A landscape with many valleys, sampled at points; each row gives a point and its height.
From any point a ball takes the steepest step (drop divided by distance) to one of its 5 nearest points. It stops when none of these is lower. Distance is the straight distance between rows; heights are no part of it.
J72 (h 2.17): [ 11  24 -38  20 -15  13   4  -3]
J56 (h 5.69): [  2 -39  38 -12   3   4  21  -3]
J468 (h 7.63): [-27  -4 -23  -4  -1  -2 -21  24]
J124 (h 3.21): [ 24  15 -22  32   8  11   6 -10]
J218 (h 5.82): [-30  15 -14 -23  -3 -13 -37  15]
J308 (h 5.73): [ 34  10  31  23   5   4  20 -26]
J768 (h 5.79): [ -2 -39  18  -2  12   0  14   6]
J536 (h 6.45): [ 19 -24  24   0   9   6  23 -13]
J579 (h 6.55): [ 31  -8  31  12   6   7  28 -20]
J268 (h 4.41): [ 29   5   1  23   9   9  20 -17]
J606 (h 5.29): [-23  26  -3 -40  -7 -22 -36   9]
J272 (h 6.61): [-23  11  -7 -18  20  -6 -42  17]
J12 (h 4.46): [-13   7 -35   3 -14   0 -11  10]
J104 (h 5.67): [ -7 -14 -25  11   2   3  -4  14]
J489 (h 3.34): [ -6  13 -43   7 -19   3  -4   6]
J18 (h 5.74): [-31   3 -15 -20  -9 -13 -30  16]
J775 (h 3.92): [ 21   3 -18  27   6   7  12  -6]
J676 (h 4.74): [ 32  -2   8  24   8   6  22 -19]
J222 (h 5.87): [ -8 -42  41 -11  14  -1  14   5]
J670 (h 6.16): [-19 -20 -11   4  10   1  -5  17]
J346 (h 0.71): [ 16  34 -42  23 -11   8   1  -9]
J816 (h 4.20): [ 17 -15  38 -14  -9  13  28 -19]
J112 (h 2.82): [ 23  -6  42  -7  -5  13  26 -19]
J213 (h 3.65): [ -6  21 -36  -8 -22  -3  -2   1]
J547 (h 6.08): [ -2  49  57   3 -22   1   1 -23]
J962 (h 5.11): [-28  22 -14 -32 -21 -28 -24   0]
J852 (h 2.83): [ -8 -21 -14   9   6   6   3  17]
J352 (h 6.01): [-15  31   7 -53   7 -33 -31  -8]
J113 (h 6.84): [ 20  30  58  13 -11  -3   7 -34]
J71 (h 5.18): [ 15  24  53 -10 -15  20  13 -23]
J161 (h 3.91): [-13  15 -33 -10 -28 -12  -7  10]
J207 (h 6.10): [-28 -26   5  -3  27  -4 -18  23]
J465 (h 5.30): [-31  13 -22 -22 -20 -13 -22  14]
J759 (h 6.09): [-20   4 -27  -6  -3  -7 -10  16]
J90 (h 3.97): [ 28  22 -18  32   1  10   5 -12]
J608 (h 5.64): [ -3 -36  15   0  19  -7   9  12]
J580 (h 4.64): [ 24   0  40  -2  -4   8  23 -22]
J28 (h 4.47): [  3  -9 -30  12  -3  12   7   6]
J86 (h 7.57): [-24  20   2 -42   9 -12 -45   9]
J10 (h 5.66): [-15 -39  16  -5  22  -7   5  16]
J624 (h 8.44): [-26  -5 -11  -6  10  -4 -25  19]
J966 (h 6.19): [  6 -30  12   0   9   5  16   0]
J42 (h 5.47): [  9 -15 -11  12   3  13  15   6]
J115 (h 2.87): [  6  15 -35  11  -9  13   1   5]
J23 (h 5.51): [  8  42  57  -5 -22  16   2 -25]
J529 (h 4.32): [ 24  -2 -12  21   9  10  16  -6]
J925 (h 5.22): [-24  23  -7 -35 -12 -21 -30   7]
J492 (h 1.72): [  3   0 -26  18   1   6   8   4]
J698 (h 5.84): [-14 -38  23  -1  30  -9  -7  18]
J896 (h 7.77): [ 17 -20   6   8   7   6  20  -8]
J313 (h 4.66): [-21  19 -24 -24 -27 -25 -17   4]
J814 (h 5.17): [ -9 -32  -4   4  16   3   0  16]
J591 (h 2.55): [  8 -12 -21  16   0   6   7   5]
J872 (h 4.92): [ 36  12  10  31  13   2  14 -24]
J949 (h 6.95): [ 10 -28   8  12   9   2  16   3]

For each start below, name the point where the ball stops.
J308 => J492
J624 => J346
J113 => J112
J966 => J492
J676 => J492
J547 => J112
J10 => J492
